Each row is a point on a landscape with many valleys, with its height.
A ball rolls from a point to whichever of its 2 nearest points has the largest drop for the distance, and stops where none of them is lower. Distance is the straight distance between rows; heights are no part of it.
Z_751 (h 4.47): [-21 -27   0 -21   1  22   3 -19 -17   2 -14  -6  14   0   3 -13  13  20
  22   7   1 -19  -8 -13  12  12  18   4  14  17  -6   8  15  -2]
Z_36 (h 4.44): [  5   6  16   7  -5  -3  32 -11  12   5  30  10   6   3  -4   3  17  -4
 -10 -11  -7  -9   1   6 -26   7  -4   4  -7  11   0 -14   3  -4]
Z_49 (h 5.58): [ -4   8  15  34  -3 -31  29  -4  19   3  20  23 -26  14 -13  11   6 -10
   1   9   9 -21  -7  15 -11  15  -8 -35   8  25   4  11  20  -9]
Z_452 (h 3.40): [ 15   0  -8   1  -6  27   1  23  -7   2 -10 -17 -18  23 -15   6   6  -3
 -16  -6   1  21 -11   0   8 -25 -10   5  20 -30  12 -14 -13  12]
Z_703 (h 4.45): [-15 -22  11   7   8 -16  41  -9   6   5 -12  14  -9  22   1 -17  -5  37
 -12  32   2 -14 -23   8   4  21  -7  -8  11   3  -9  19  -1  -3]
Z_773 (h 6.48): [-28  -9   7 -16  -5  -9  18  -9   4   5  -6   0   4 -21  18  -8  13  -3
  21  -4  -2 -25   5   8 -23   5  15   4 -24  11 -17  10  11  -2]
Z_757 (h 2.50): [  0 -25   7   1  -6 -22  16 -20  26  -8 -11   6   9  -3  -4 -10   3  24
  15   9  -6 -29  -7   2  -1  18  -5 -13 -21  16  -9  27  10  -6]
Z_396 (h 5.36): [-27 -19  13   3  -4  -5  17 -11 -20  12   5  19 -24   1  14   3   1   6
  -8  12  15  -7  -9   3 -12   7   5   0  12  -4  -6   7  -9  -4]
Z_785 (h 3.80): [ -2  13  -7   0  -5   1   1   8   2  32  30  17  -5  -7  -8  13   5 -20
   5 -12   9  -5   3  -4   3   3   8 -27  21  -4  -9 -10   7   7]
Z_265 (h 7.23): [ -2 -11   6   0  11  23 -13 -17 -32 -23 -14  -4   1 -15  10   6   4  -8
   6  13  12 -23   1  -4  15 -17   4   9   5  -9   3 -10 -12 -16]
Z_576 (h 2.46): [ 15  24 -18 -10   6  -6 -19  21  26 -15  11  -1  10 -13 -14 -18   2   5
 -14 -13  -5  31   0  -2  17   2  -4 -10 -12  13  10  -8   6   8]
Z_577 (h 5.94): [-16   7  -2  -5   7 -28 -30   1   0  20  -8  13  -4  -9  14 -19 -15   2
  18  11   7  19  -2   1   0   1   6   1   9 -17 -10  13  -2  -7]
Z_694 (h 5.23): [ -1  22   3  17 -10 -11  11  25  10   1  14  28  -9  23   5  49 -10 -18
 -35   1  10  -1  26  -8 -23 -13 -19  -8   1 -15  18 -17 -16  -9]
Z_669 (h 7.45): [  0 -19  -1  -3  -5  24  -7  -7 -34   8  -9  -1  13  -7  -5  15   6 -24
  22   4  13 -22  -7  -7  -4 -16  -5  -1  20 -13   4  -5 -14 -15]
Z_937 (h 3.21): [-14  -5  11  -3  -6 -18  -3  -2  10  27   9  24  -1   8   0   0   0  14
   2  22  12 -19  -2 -10   5  -2   7 -24  38  -7 -10  29   2   0]
Z_503 (h 5.77): [ -2   3 -14  -9  18  14  -1   4 -19   2   1   1  27 -17  -6 -10  -9  -6
   5   7  -6   0   4 -11   3  -2   2   4   6 -18  -6  -1  -3  -9]
Z_687 (h 4.02): [-18 -12  -2  13  13  -6  37  -1  -3 -10  -4  16 -13  10  -6   3  12  13
 -19  23  -3 -14 -12  12   8  14 -10 -12 -11  16  -3   9   8   7]
Z_21 (h 4.97): [ -9 -18  -6 -17   9  22 -12  -5 -18   5 -21   1   9   4  -4 -14   3  12
   8  -2   5  15 -12  -7  29   3   5 -10  20   5  -4  -1   5   1]
Z_116 (h 5.44): [  0  -4  -4  -9 -14 -13  -9   5  -5   1 -21  17   6   0 -17  16   2  -3
  -2   1   3  20   0  -7  -2 -16  -6  -7  11 -19  -1   2  -2 -11]
Z_655 (h 5.47): [  7  22  -6  25  -7 -10 -16  24  -7  14   3   1  -7  20   7  43 -10 -36
 -12 -20  -5 -15  40  -9 -32  -8  -3  -4   4   2  17 -15  20   0]
Z_884 (h 2.11): [ -3 -19   7   8  -3 -23  -4  -7   6   6 -10  15 -12 -13  -1   5  -2  22
  -4  27  12 -31   2   6   9   6  11 -18  -4  -1 -11   1  21  -8]
Z_128 (h 5.69): [ 13   0 -26   7  13  22 -28   5 -19 -17   9 -10   6 -12  -8  10  -2 -26
  -5  -5  -6   8  13 -12  10 -12  -8   4  -4  -1  17 -18   0  -5]
Z_516 (h 6.75): [-32   3  -1 -32 -20   0  17 -17  -4  10 -10  -6  14 -10  21 -12  10   7
  21  -5  -4  -8   6  -5 -17   9  23   8   5  -5 -16  21  -2   0]
Z_428 (h 2.69): [-12 -28  -2   1   5 -15 -10  -2   0  17 -12   8  -9   3  -3  -5  -6  23
  12  24   7 -22  -1  -7   3  -2   9  -1  15 -18  -6  23   8  -8]
Z_261 (h 2.00): [  9   1   3   4   0 -17  10 -16  30 -19   2  -4   1 -10  -3  -8  -5  23
  -7  -2 -11 -13   5   9   7   9   2  -3 -32   8 -12   7   4   6]
Z_946 (h 5.75): [  6   4   5  -9   4  10  14   5  -3  36  20   5   4   0  -2 -11   4   9
   7  15  12 -17 -14   1   9  -4   4   2  30 -14 -20  -2 -10   8]
Z_801 (h 5.38): [ 11   3  -9  13  16  -2   7  30  22 -10   6   7 -16   6 -19  -3  13  -8
 -35  10  10   9 -15  10  -1   0 -27 -18 -17  19  18 -16   9 -15]
Z_482 (h 5.06): [ -3 -15   9   4 -24   4  -1 -17  -2  10  14   0  -5  -6   5  16   2 -15
   2  -6  14 -30  10 -12 -22  -7   1 -20  -7   0  10  13  -2 -10]
Z_847 (h 4.96): [-23 -21  21 -13  10  -8  21 -11 -13  19  -4  20  -3  11  22 -12   3  24
  -3  28   8 -22 -18  -1  -1  18   5   4  23   6 -12   9  -9  -2]
Z_150 (h 3.37): [ -8  17   7   4   4   7  19   8 -17   6 -14   4  -7   6   3  11  -9  -9
 -38  -1   6  10   2   9  -4  -8   1   8   4 -17  -1 -13  -9  -1]
Z_135 (h 1.59): [ -7   3   5 -18  -3  21  17   7 -28   8  -8  11   6   9   1   8  -8  -5
   0  15  10   2 -20  -3   9  -9  -7   6  36 -28  -2   0 -40  10]
Z_899 (h 5.10): [ 24   2  -6  21  -9 -28 -23   5  17  -1  11 -13  -4 -13 -17   7 -15 -16
   2 -17   1  -7  22  -2 -18  -1   8   3 -11   6  15  -5  26  -3]
Z_657 (h 4.86): [  9  23  -2 -11  -3  40  12   8 -23  -9  -5 -12  13  26   5  16  10 -14
  -1 -24 -25  28   1  -2   6   3 -17   7   3   2   1 -18 -19  18]
Z_109 (h 3.03): [-14  -3   6   0  12 -35  18  -6  21 -16 -10  19   3   5   4 -21   0  27
  10  25 -10   2  -6  10  -8  13 -13   1 -18   6  -9  27  -1 -11]
Z_919 (h 4.92): [ 19   5  -1  11   2  29   9   8  -6  -5  -1  -6  14  20  -1  46  11 -21
 -24  -5  -7 -20  15  -5   2 -17 -17   0  -4   3  17 -14 -16   3]
Z_627 (h 4.68): [  3  -9  -3   4  18  10  36  11   6 -22 -13  -9 -14  18 -16 -27   2  38
  -8  18   2   4 -16  10   9   5 -13   8 -19   1  -1  -2   4  -6]
Z_317 (h 4.85): [ 27  -8  12   4 -28  16 -16 -15 -10  12   1 -13   8 -14  -1  22   0 -28
   3 -24   8 -19  10 -10 -11  -4   3 -15   0   1   6 -10   1  -7]
Z_462 (h 5.42): [ -4  -8   1 -19  21   4  16  25   8  16  -1  17  13  14 -14 -18  13  29
   0  29   7  -8 -20  -2  13  -1   0  -1  33   1 -11   0   5   2]
Z_684 (h 3.18): [ -3 -29  10 -26  27  -8 -32   2  16   3 -18   9 -13  19  34 -28   3  41
  21  21  -5  -3 -14  -1  36   8   2   2  13  11  -1  11  -3   4]
Z_497 (h 5.41): [  2  19  -4 -33   1   3   5   9  18  12   7   6  -1  17   7 -36  15  47
  10  12   2  24 -19   1  21  10   7   7  27  -9 -13  -1   0  11]
Z_758 (h 5.52): [ 19  20 -19   5   0  15 -14   9 -18   3   9  -5  14  -3 -13   4  -8 -18
 -18   5  -5  10   5 -12   3  -8  -4  -6  17 -28  12  -6  -2  -3]
Z_140 (h 3.33): [ -1 -13 -12  -4   6 -28 -21   5  34   8  17  19  11 -23  -6 -15 -12  12
  14   1   6 -10  -4  -6  22  11  14 -15   4  26  -2  12  19   5]
Z_711 (h 5.12): [ -9   1  -7   2  -2   6 -21  -8  -5 -19  -1 -25   9 -11  19  -4  -5 -17
  20 -28 -19  19  15   0  -8   1   9  19 -23  17  12   4   6  15]
Z_840 (h 6.02): [  4  -5   5 -22 -15  18   3 -17 -17  33   9   1  16  -8   7  -2   6  -5
  25   6  -2 -18 -13 -12  10   8   6 -13  27 -13 -16   4 -16  10]
Z_403 (h 3.81): [-23  10  15  22  10 -10  18 -14 -14 -12   0  -5   4  -6  17  -9 -16  -8
 -20  17   0   1   5  14 -22   5   4  12 -21   1  -1  11   3  -9]
Z_440 (h 5.34): [ 11  21 -12  10  -2   2 -15  16  -6   6  16  10   5  10  -3  30  -8 -30
 -24  -5  -2   5  27 -17 -17  -8 -17 -13   3 -10  18 -12  -6 -10]
Z_945 (h 2.23): [ -8 -26  13   5  -7  20  29 -21 -17   3  -5 -11  -8  -8  -1  12  12  -5
 -12  -4   9 -29  -5   8 -10   7   9   1 -11  14  -7 -11  11  -7]
Z_689 (h 5.22): [  5  -5 -11 -12  -3  11 -24  14  -9   7 -26   9   7  -4 -17   0   2  -8
   1  -5  -1  29 -10  -7  28  -5  -7 -23  14  -5  -4  -8  -3   1]
Z_587 (h 4.66): [ 23   1  12  -2   0  27   8   1 -11  -8   4 -20  15  19  -9  16  14  -3
   7  -4  -6 -16  -3   5  -1 -19  -8  17  -2   1   1  -5 -17   8]
Z_236 (h 4.43): [  1   2   8   4  -6  11   4  -9   4 -12   5 -13  21  -7  21  10   0 -19
 -22 -28 -17 -10  31 -12 -28  -1  -7   7 -30   5   5 -15  -9   2]
Z_427 (h 6.35): [ 12 -13 -25  -3  -2   5 -36  -6   7   0   7 -19   4 -22  -5 -15 -17  -4
  36 -29   1  12  -7 -11  30  13  10   5   0   5   6  -3   2  11]
Z_759 (h 1.53): [ 19 -18  -1   5  16 -14  -5  -3  27 -23   6  -1 -11 -23  -6 -27  -6  23
  -2  -3   5   5  -9   5  18  19  -4  -1 -36  29  -1 -12   1   3]
Z_646 (h 5.20): [ -2  24   2 -12 -16   4  15  -8  -9   1   2 -24  12   7  23  -3  -2 -10
  14 -20 -29   6  16  -1 -30  -1   8  28  -6 -26  -7   2  -7  16]
Z_442 (h 3.91): [  4   0  -3  -8  13  10 -17   5   4  -4  14  14   0  -4  -5 -14   8   8
 -21  23  15   6 -20   4  27  -4  -3 -21   5  17   9  -6   4  -2]
Z_662 (h 4.20): [  7  18  -9 -12 -12  17   7   1  -5  27  14 -16  -7  16 -11 -10   7   9
  27  -8  -9  21 -26   2  15  11   5   3  30 -13 -12   7  -3  27]
Z_605 (h 5.68): [-10   3   7  11  -2 -18  11  -4  13  13  10  24   4  -3 -15  19  10 -14
   6   4  14 -22   0   6  -3   9   5 -28   6  29  -4   9  25 -12]
Z_876 (h 5.25): [ 14  14  15  23 -13 -26  -4  -3  17   9   8 -13  -8   6  -1   8 -14 -14
  -1 -15  -5 -22  22   8 -28  -6   4   2  -4 -13   4  18  13   0]
Z_699 (h 5.28): [ 18 -11  -8  14  16   6 -12  32  19  -9 -10 -11 -15   1 -28  -8   0  -5
 -31 -15   6  16   1   0   8  -7 -19  -7 -16  10  12 -10   1  -6]
Z_726 (h 3.46): [  0  13  13  22  19  -8  10   8  -3  -6   3 -12  -2   5   4  -1  -8 -17
 -15 -12 -10   0   9  15 -22   3  -2  16 -23  22   8  -2  11   1]
Z_87 (h 4.72): [  8  16  13   6   0 -21  35 -11  30  -7  33   5 -12  12  -5 -15  13  22
  -1   5  -9   0 -11  13 -10   8   2  10   2   3  -5   2   7   0]
Z_61 (h 5.30): [ -3   9   3  19   9  -1 -34   8  -6 -26 -10 -18   4  -4  15   5 -11 -24
 -10 -23 -19  31  30  -3 -12  -8  -6  15 -26  13  12 -17   0  11]
Z_322 (h 5.09): [  6  -3   4  10 -11   6  22   6   8  -6   5  18   2  11  -1  52   3 -13
 -36   4   9 -25  19  -3 -14 -14 -16  -1  -9 -10  13 -15 -18  -9]
Z_855 (h 4.36): [  6  -7  10  12   6  -2  11  17   3  -4  18  13 -30  17   1  -5   0   6
 -21  34  18  -6 -22   6  -2 -14 -21  -8   7  -9  17  15 -17  -5]
Z_329 (h 7.68): [-11 -28  -4 -20   8  -4 -20 -16   6 -15 -10   1  11 -21  17 -27  -1  27
  41  -9   4   3   0  -8  19  15  18  16 -15  27  -2 -12  10  -4]
Z_399 (h 3.59): [ -6  -1  13  -2  -4 -13  -5 -10  10   8   6  27  -8   7   3  -6  14  15
  -8  19  10   3 -24   6  17   1   2 -21  16  17  -4  10   9   3]
Z_359 (h 5.07): [ -3 -10  -7  -3  29   0  15  16   8   7   0   3  -2   7 -18 -25   1  26
   5  18   4  -4 -15   5   9   0  -2  12  -1   2  -8   8  11  -2]
Z_177 (h 4.98): [ 17  -6   4   0  -1  15 -19   2  -3  -6  -6  -9  -9 -11   5   0  -6 -11
   5 -25  -8  17   8  -7   8 -14 -13   4 -10 -20  -6 -24 -28   7]
Z_251 (h 3.70): [ -2   5  12   9   3  -3  23   5   1 -12 -13   5 -24   6  -7   3   5   8
 -38  16   8   5 -11  22   8  -2  -3  -5 -11  -3   0  -8   6   1]
Z_136 (h 5.48): [  0   0 -14 -15  -6  31   1  -7 -25   9  -8  -3  15  10  -1 -12 -12  -4
  28   0 -22  26 -19 -19  19  15  -7 -18  24 -20  -7   4 -26  10]
Z_941 (h 4.65): [ 19   0   1   2 -24  19  -3  -6  -6   8   1 -20  13  -8  11  13  -6 -27
 -10 -33 -18 -21  28 -15 -23  -5  -4  -2  -6 -18   7 -13  -7   6]
Z_610 (h 4.91): [ -5  -8  -6  21  -1 -21 -13  -6  -2 -14   3 -23  -8 -19   8   0 -11  -7
   3  -5  -6  -1  22   4 -31  -1  14  22 -26  -4   8  -6  26  -6]
Z_970 (h 5.32): [  4  -4 -22   1   2  -2 -29   0  -4 -14   0 -22  22 -38  -3  -9 -14 -23
  23 -28 -10  20  23 -12  -7   8   3  11 -22   7   3 -17   1   2]
Z_384 (h 6.73): [-16  12   5  -1 -10 -14  -4  -5   6   1  -6   2  -1  -9   5  14   1  -8
   3 -20  -5   7  11  10  -2  -4  10  -6 -12   5 -14  16   8  14]
Z_890 (h 5.85): [ -6  -8 -13  24  20   1 -26  12 -11 -14   4  -9   0 -12 -10   9 -13 -22
  -1   0   2  -5  22 -13 -10  -9  -8  -1 -16   4  12  11   3 -12]
Z_607 (h 5.16): [ 34 -12   1  13  15   8 -17  18  12  -7   0 -16  -3 -10 -20   0 -10  -9
 -17 -22   1  -2  18  -4   2 -13 -15   7 -19   0  -1 -25 -10  -3]
Z_878 (h 4.35): [ 25   7  17   8 -10  13  28   3   5  -1  14 -10   6  32 -18  14  11   4
 -13  11   5  -9 -16   6 -14 -20 -14  14  20  -5  10   6 -13   7]
Z_323 (h 6.01): [-19 -27  -1  18  14 -25 -17  -1   2  -4 -12   2  -9 -14  -5  -9 -21  -5
   9   9   7  -2   9  -5 -14   4  -5  -4 -22  11   2  19   7 -22]
Z_777 (h 5.74): [-18  17  -4  13   8 -25 -19  19  13  11   3  19 -10 -11   1  -8 -21 -14
 -11   0  11  27  15  -1  -8  -6  -6 -20   2  -9  -7   7  -1  -8]
Z_986 (h 4.24): [  3 -18 -12   1  13  20  11  16   2 -28 -12  -1 -10  14 -16 -15  17  29
 -20  38  12   5 -26  -1  16 -12 -19  -6  -2   4  19  -1   0 -10]
Z_962 (h 3.82): [  8  -1  -1  -6   0  20   1   9  -9 -23 -13  -9 -20  16  -9  -6  14  20
 -13  16   7  13 -16   5  16 -23  -2  16   7 -16   9  -8  -7   1]
Z_570 (h 5.57): [-17   5  22  15 -15 -22  28  -9 -13   5  15  10 -26  11  12  15   0 -10
 -10  13  12 -17  -4  14 -33   2   3   7   4  -6   2  13  -8  -4]
Z_865 (h 5.64): [ -3  -9  -5  -3  -6   0  -5  -2  -2 -18 -24   3   7 -11  -9  26  -1  -4
 -16 -11  -3   4  21 -12  -8 -13  -8  -2 -18  -9   0  -5  -9 -13]
Z_237 (h 2.74): [ -9  10 -17  -4   9 -14   4  11  19 -25   1  16  11  -5 -18  -8   9  17
 -17  10  -8  17   4   0   6  -3  -6 -10 -12   8  -1   3  15  -5]
Z_339 (h 5.83): [  4   2   2  -2 -17  15  -4  -4 -22 -15 -26   2  13  -1   8  36  -7 -27
 -17 -12  -5   7  18  -7 -14 -14  -8   6  -3 -23   8 -19 -24  -6]
Z_598 (h 3.75): [ 20  -7  16  16   4   5   4 -15  -3  -8  -9 -25   9  -9  -9  -5  -4  -2
 -10 -19  -5 -12   4  10  -9   5   8  14 -25  21   5  -7  17  -7]
Z_983 (h 5.61): [ -9  19   1  -3  -6 -22   5   7  -4  -5   6  22   3   8  -8  13  11  -6
  -5  14   1  11   2   8 -17 -14   3   3  14 -13   4   7   4 -10]
Z_713 (h 7.11): [-16  -1 -10 -37 -18   2  -8 -25 -15  12 -20  -2  20  -7  25 -19   0  18
  43  -2 -13  13   0  -9   4  25  17   9  15 -14 -17   5   0   1]
Z_260 (h 4.71): [  1 -12 -13   0   4  11 -13  -9   1 -15   6 -11  -8  -8  -2 -15  -3  12
  -4 -19  -3  30   2  -9   9  -1   0   9 -11  -4   4  -9  -1   1]
Z_746 (h 6.98): [-17 -21   3 -11   7  22   3 -17 -12 -21  -3  -7   1 -18  18  -5  10   1
  22   0   0 -33   6  -6   3 -10   4   9 -10  -9  -8   3 -19  -5]
Z_573 (h 5.43): [ 13   7 -16  15  -1  -5 -24  11   9 -20  11  -4  -1  14   2   8   4 -13
 -20 -28 -25  33  15 -10 -17  -6 -14  13 -12  16  25 -14  13  13]
Z_344 (h 2.45): [-16  -8   3 -11 -11  30  31  -2 -26 -10  -3  -4   3   9  -1  26   6  11
  -9  19  10 -23  -9  -5   2 -11   3  18  25 -16   1   7 -31  17]
Z_313 (h 3.93): [  8  -7  11  12  -4   3  31  -3  -6  -4  11  -6 -16  28 -14  -2   9  21
 -12  39  10 -12 -32   7  -7  -9  -5   8  20  -2   8  22 -16   3]
Z_557 (h 4.83): [ -8  16  -2 -16  -2   4 -10 -20   6 -19   8 -18   2  -3  20 -10  -1  12
  32 -13 -12  10   5   7   9   5  12  20 -26  11  -4  16  -4  19]
Z_97 (h 4.21): [ 14  -1   9   7   5  11   7   5   2   9  22   4   7   3   9  22  14 -25
 -14 -28  -7 -12  15  -5 -27  -3 -17   7 -14  19   7 -30  -2  -5]
Z_480 (h 4.61): [-21   5  -1   5 -10 -21  -9  -6 -13   6 -14 -14  10 -27  13  -2 -12 -17
   6   7   6  -6  24   4 -24  -3  23   8 -11 -20  -9   9  17 -14]
Z_841 (h 3.57): [  2   6 -11   4   4 -12  -3   8  24  24  26   3  -2  -7 -16  -8  -4  -5
  17 -15  11  -2 -12   7  16   8  16  -7  16  16   0   5  22  10]
Z_345 (h 3.06): [ -5   5 -12   1  21 -30 -10  13  16 -12   7  15  13 -19  -8 -17  -5   8
   8  24   1  -7   1  11  10   5   8  -3 -13  20   1  10  25  -6]
Z_817 (h 6.23): [-27 -25   9   0  13 -19  -2  -7   3   7 -21   4   9 -18  18 -19 -11   3
  18   9   5 -25   8  -1 -17  11   7   2 -20   8 -13  23   5 -20]
Z_389 (h 5.24): [  0  19 -14 -23  12   0 -27  -9  10  -6  -9 -12   6   2  21 -26  -8  32
  50   4   0  12  -1   6  28   8  13  29 -11   5 -11   9  -5   6]
Z_454 (h 4.22): [-27  11  13   3   1 -10  -4 -23 -16  -7 -11 -14   9 -25  28 -12  -9  -7
   6  18   4   2   3  17 -13   7  24  17 -18   1  -9   9   8 -12]
Z_772 (h 1.60): [ -7 -27  -3  13   1  -5   2  -8 -10  -2   3   4 -22 -20   0  10   8   4
   8  11  15 -28  -8  12   6   7  14  -6 -15  15  -3 -12  27  -8]
Z_416 (h 6.61): [  0  12   1 -16   2  -7 -19  -3  11   6 -16   0  18 -16  -1  -3  -8  -6
  23 -20  -9   8   5   2  23   4   8  -8  -8   7 -18  10  -4  18]
Z_866 (h 2.49): [  0  -6   1 -13  12   4 -24  -1  14  -7 -18  -8 -31   7  15 -26   0  29
  14   6  10  13 -19  11  37  -4   3   5  -5   5  -3  11  -5  10]
Z_599 (h 6.83): [ -5  19   4  13 -19 -16  -5  -2  12  -1  12   9 -16   6   5  24   7 -14
 -20 -22  -6  17  15   9  -8  -1   5 -13   0   9   7  -5  16  13]
Z_250 (h 6.17): [  8   2 -15   1   5 -18 -45   1   7  22   2  -8  -6 -18  -1 -26 -26  -6
  22  -4  12  18  -8   0  18   8  10   0   8  -2   3  10   4   0]
Z_806 (h 2.79): [ 17  13  -2  28   4 -17  -8  12  21  -3   8   3  -9  -6 -13  14  -7 -17
 -43 -21   5   5  20   0  -6  11  -5 -22 -18  32  14 -24  20  -4]
Z_346 (h 6.19): [ -4 -11   7 -25  12   2 -20 -14   3  19 -18   8  10   4  32 -18 -15  25
  16  14  -2 -12  -1 -12  21   3   1   3  19 -20 -17  19 -29   4]
Z_803 (h 5.11): [ 10  18 -14 -20 -16  35  10   0 -21  -7 -13  -5  27  22 -16  14  17  -4
  13  -4 -22  31 -13 -11  14   5 -10 -11  17  -3  -1  -5 -17   7]
Z_554 (h 7.62): [ -2   4   6   9  -4  19   4  10 -32  22   3   0 -10  13  -9  32   2 -34
   3   1  13 -13  -5  -1  -4 -15  -5   0  20  -3   6   4 -12  -4]
Z_95 (h 5.56): [ -3   3 -10  -6   0   4 -15   1 -17  10   0  -1  20 -29   9  -7 -12 -25
  18 -15 -11  12  14 -12 -12   6   2  -1  -4 -18  -7 -13  -6 -10]
Z_380 (h 3.83): [ -6 -20   7 -27  13   1 -12  -7   5  -2 -16   7  17  15  10 -16   9  38
  31  16  -7  -7 -11  -7  26   7   7   0  13  23  -7  20  10   7]
Z_408 (h 5.31): [ -6  -3  13   1 -24   0   8 -12 -22  -2  13   0  -9  -2  14  29  11 -17
  -4   4   8 -26   7   6 -27 -13   5  12   1 -11   7  -3  -9  -5]
Z_473 (h 5.05): [  8  32   1 -15  -3  -6  15  -3  21  -7  27   2  -4  12  -5 -29  19  33
  -5  17   1  18 -24   8   9   5  15   7  20   3  -1   3  13   3]
Z_762 (h 5.51): [ 10  11  10  24   7 -40   0  16  31 -10  -2   3 -13   7 -16 -13 -13  -8
 -28  -2  -1  18   2  12 -20   1 -18 -10 -13   9  10   3   7 -17]
Z_990 (h 3.87): [ -8  -1 -13 -16  -2   2   2  -2   1  31  16  -3   0   1  -9 -13   6  10
  31  -7   1   5 -20  -2  15  16  22   6  30   6 -11   1  20  18]
Z_860 (h 4.82): [ -3   5  17  -3 -10   9  19 -21  -9  -4   1 -30 -15   9  24  -5   2  12
   7 -16  -9  -7   4  11 -21   0   9  38 -18 -12  -4   6  -7   8]
Z_502 (h 1.09): [  5 -23  -1  12  12  -2  -2  -7   4 -22  -3   8  -8 -14 -11  -1   8   5
  -7  12   7  -9 -13   8  17  12  -4 -11 -27  33   4 -15  14  -6]
Z_244 (h 3.27): [-13 -19  -1   6  -7   1  39  -2 -18 -15   8   6 -15  10  -6  24   6  19
 -14  41   5 -31 -11   0 -12  -3  -4  12   9 -16   6  15 -13   0]
Z_787 (h 5.62): [  2  24 -15 -30   8  11 -14   6  -9   3   1   1  11  -2  12 -25   1  12
  35  -1 -10  27 -12   2  31  11   6   7   7  -8 -13  -4  -6  16]
Z_530 (h 5.84): [-13  -7  -5 -19  -8   9  -3  -9  -7  22 -16   2   4   6  10 -12 -16   5
  14  -7  -9  16  -5 -17  12   7  -1  -6  19 -31 -14  23 -27  11]
Z_514 (h 4.46): [ 10  18   7  -4 -22  12  24  -9   2  22  14  -8   4  12 -13   8  20  -2
   2 -23  -4  13  -8   4  -2   3   7  -1  26  -1 -11 -10   4  18]
Z_879 (h 7.43): [-25 -14   0 -29   5  -7 -24 -27   3  10 -20   3  12 -14  39 -28  -3  22
  32  -2  -3   6   8  -9   3  22  21  12  -5   9 -15   6  -1  -4]
Z_422 (h 6.62): [-15 -16  12 -20   3  23  -1 -16 -17  -4 -23   4  14 -10  31  -8 -14   0
  21   8   4 -24   1  -9  11  -9  -1  13  14 -28 -10  11 -45   1]
Z_755 (h 5.59): [ 22   1 -11  19 -13  11 -32  19 -18  12  -7 -14  -8   4  -1  37 -11 -42
   0 -26 -11 -10  28 -14 -10  -8  -7  -8   1  -6  13 -25   9   3]
Z_318 (h 4.67): [ 24  32  -4  -7 -13  11   7  12  -6   5  -2 -13  12  16  -5  13   6 -18
  -2 -28 -27  19   2   6   3   3   1   5  11  -6   1 -20   3  23]
Z_874 (h 5.63): [ -4  10   9  19  13 -18   5  24  10   8  -2  17  -9  10  -8  -3 -24 -14
 -26   0  13  16   5   4 -22 -12 -16  -7   0 -10  11   6  -8 -19]
Z_60 (h 5.49): [ 14   6   1  31   2 -14  19  18  22   2  14  14 -18  21 -27  19  13 -16
 -16  10  12  -4 -13  10  -8   4 -20 -28   2  29  17  -3  18 -19]
Z_309 (h 2.65): [ 22  23 -14  13   1 -21 -14  29  35  -7  21   7  -3  -8 -25   1   4 -14
 -22 -15   6  18   4   6   4   3   0 -14  -1  19  16 -21  23   0]
Z_129 (h 5.91): [  3  40   0 -25  -2   1  -5  -4 -16  -6  -1   2  23   1   8 -16  -5  -5
  15   3 -12  30  -3   9   7   1   5   9   5 -11  -7   2 -11   5]
Z_386 (h 4.32): [ -2  -1   4  -6  -6   5   4 -17  -9 -12  -4 -10  -8   4   4  -6   5  24
   1   6   0   9  -6   2   1  -2   8  16  -4  -8  -3   6   2  -3]
Z_247 (h 6.49): [ 32   8  -5  -5 -14   2 -19  -1   9  13   1 -19  18 -18 -13  -3 -15 -19
  21 -31  -7   8  -4  -2  20  10   8 -11  -2   6  -5  -7   1  18]
Z_348 (h 5.82): [ -6 -17 -10  12  -6 -15  15  -8   1 -28  -5  10  -5  -5  -2  18   5   7
 -19  11  -6  -4  16  -6 -23  -1 -11   5 -26  -9   5  -3   1 -18]
Z_920 (h 3.04): [ -1  16  -7   5   6  31  16  14  -9   8   2 -11  -3  12 -12  10   5  -5
 -32  -5   0   2  -3   2  18  -5   3  -5   6   5  -1  -4   3  18]
Z_764 (h 4.00): [  6  -4  -4  17  -5   4  -2   5  11  20  40   8 -11   3  -4  22  11 -19
  -3 -23  13  -8   1  -3  -9   1  -6 -19  -3  22  10 -18  14   0]
Z_836 (h 5.40): [  5  14  12  12  -1 -40   6  -3  24  -2  -2   7  -2   4  -9  -4  -7   2
   0   5  -3  -2   8  13 -22  -7   0   8  -6 -14  -6  17   5 -14]
Z_273 (h 3.74): [ 22  13  -7 -11 -12  28 -13  12  -9  -7 -20 -22 -21  14   2 -17  -5   5
   1  -6 -10  38 -16   2  21  -7  -8   2  13 -36   3 -10 -22  11]
Z_156 (h 2.72): [ -3  -8   5   4  -8  21  22  -5  -2  12  -4   3   7   2 -15  25  15   1
 -20  -1  12 -14  -6  -2   7  -6   0 -13   9   6  -9  -6   0   4]

For each start below, name the point where the ball stops.
Z_60: Z_452
Z_762: Z_726
Z_687: Z_502
Z_384: Z_726
Z_983: Z_726
Z_855: Z_502
Z_669: Z_576
Z_657: Z_576
Z_840: Z_452
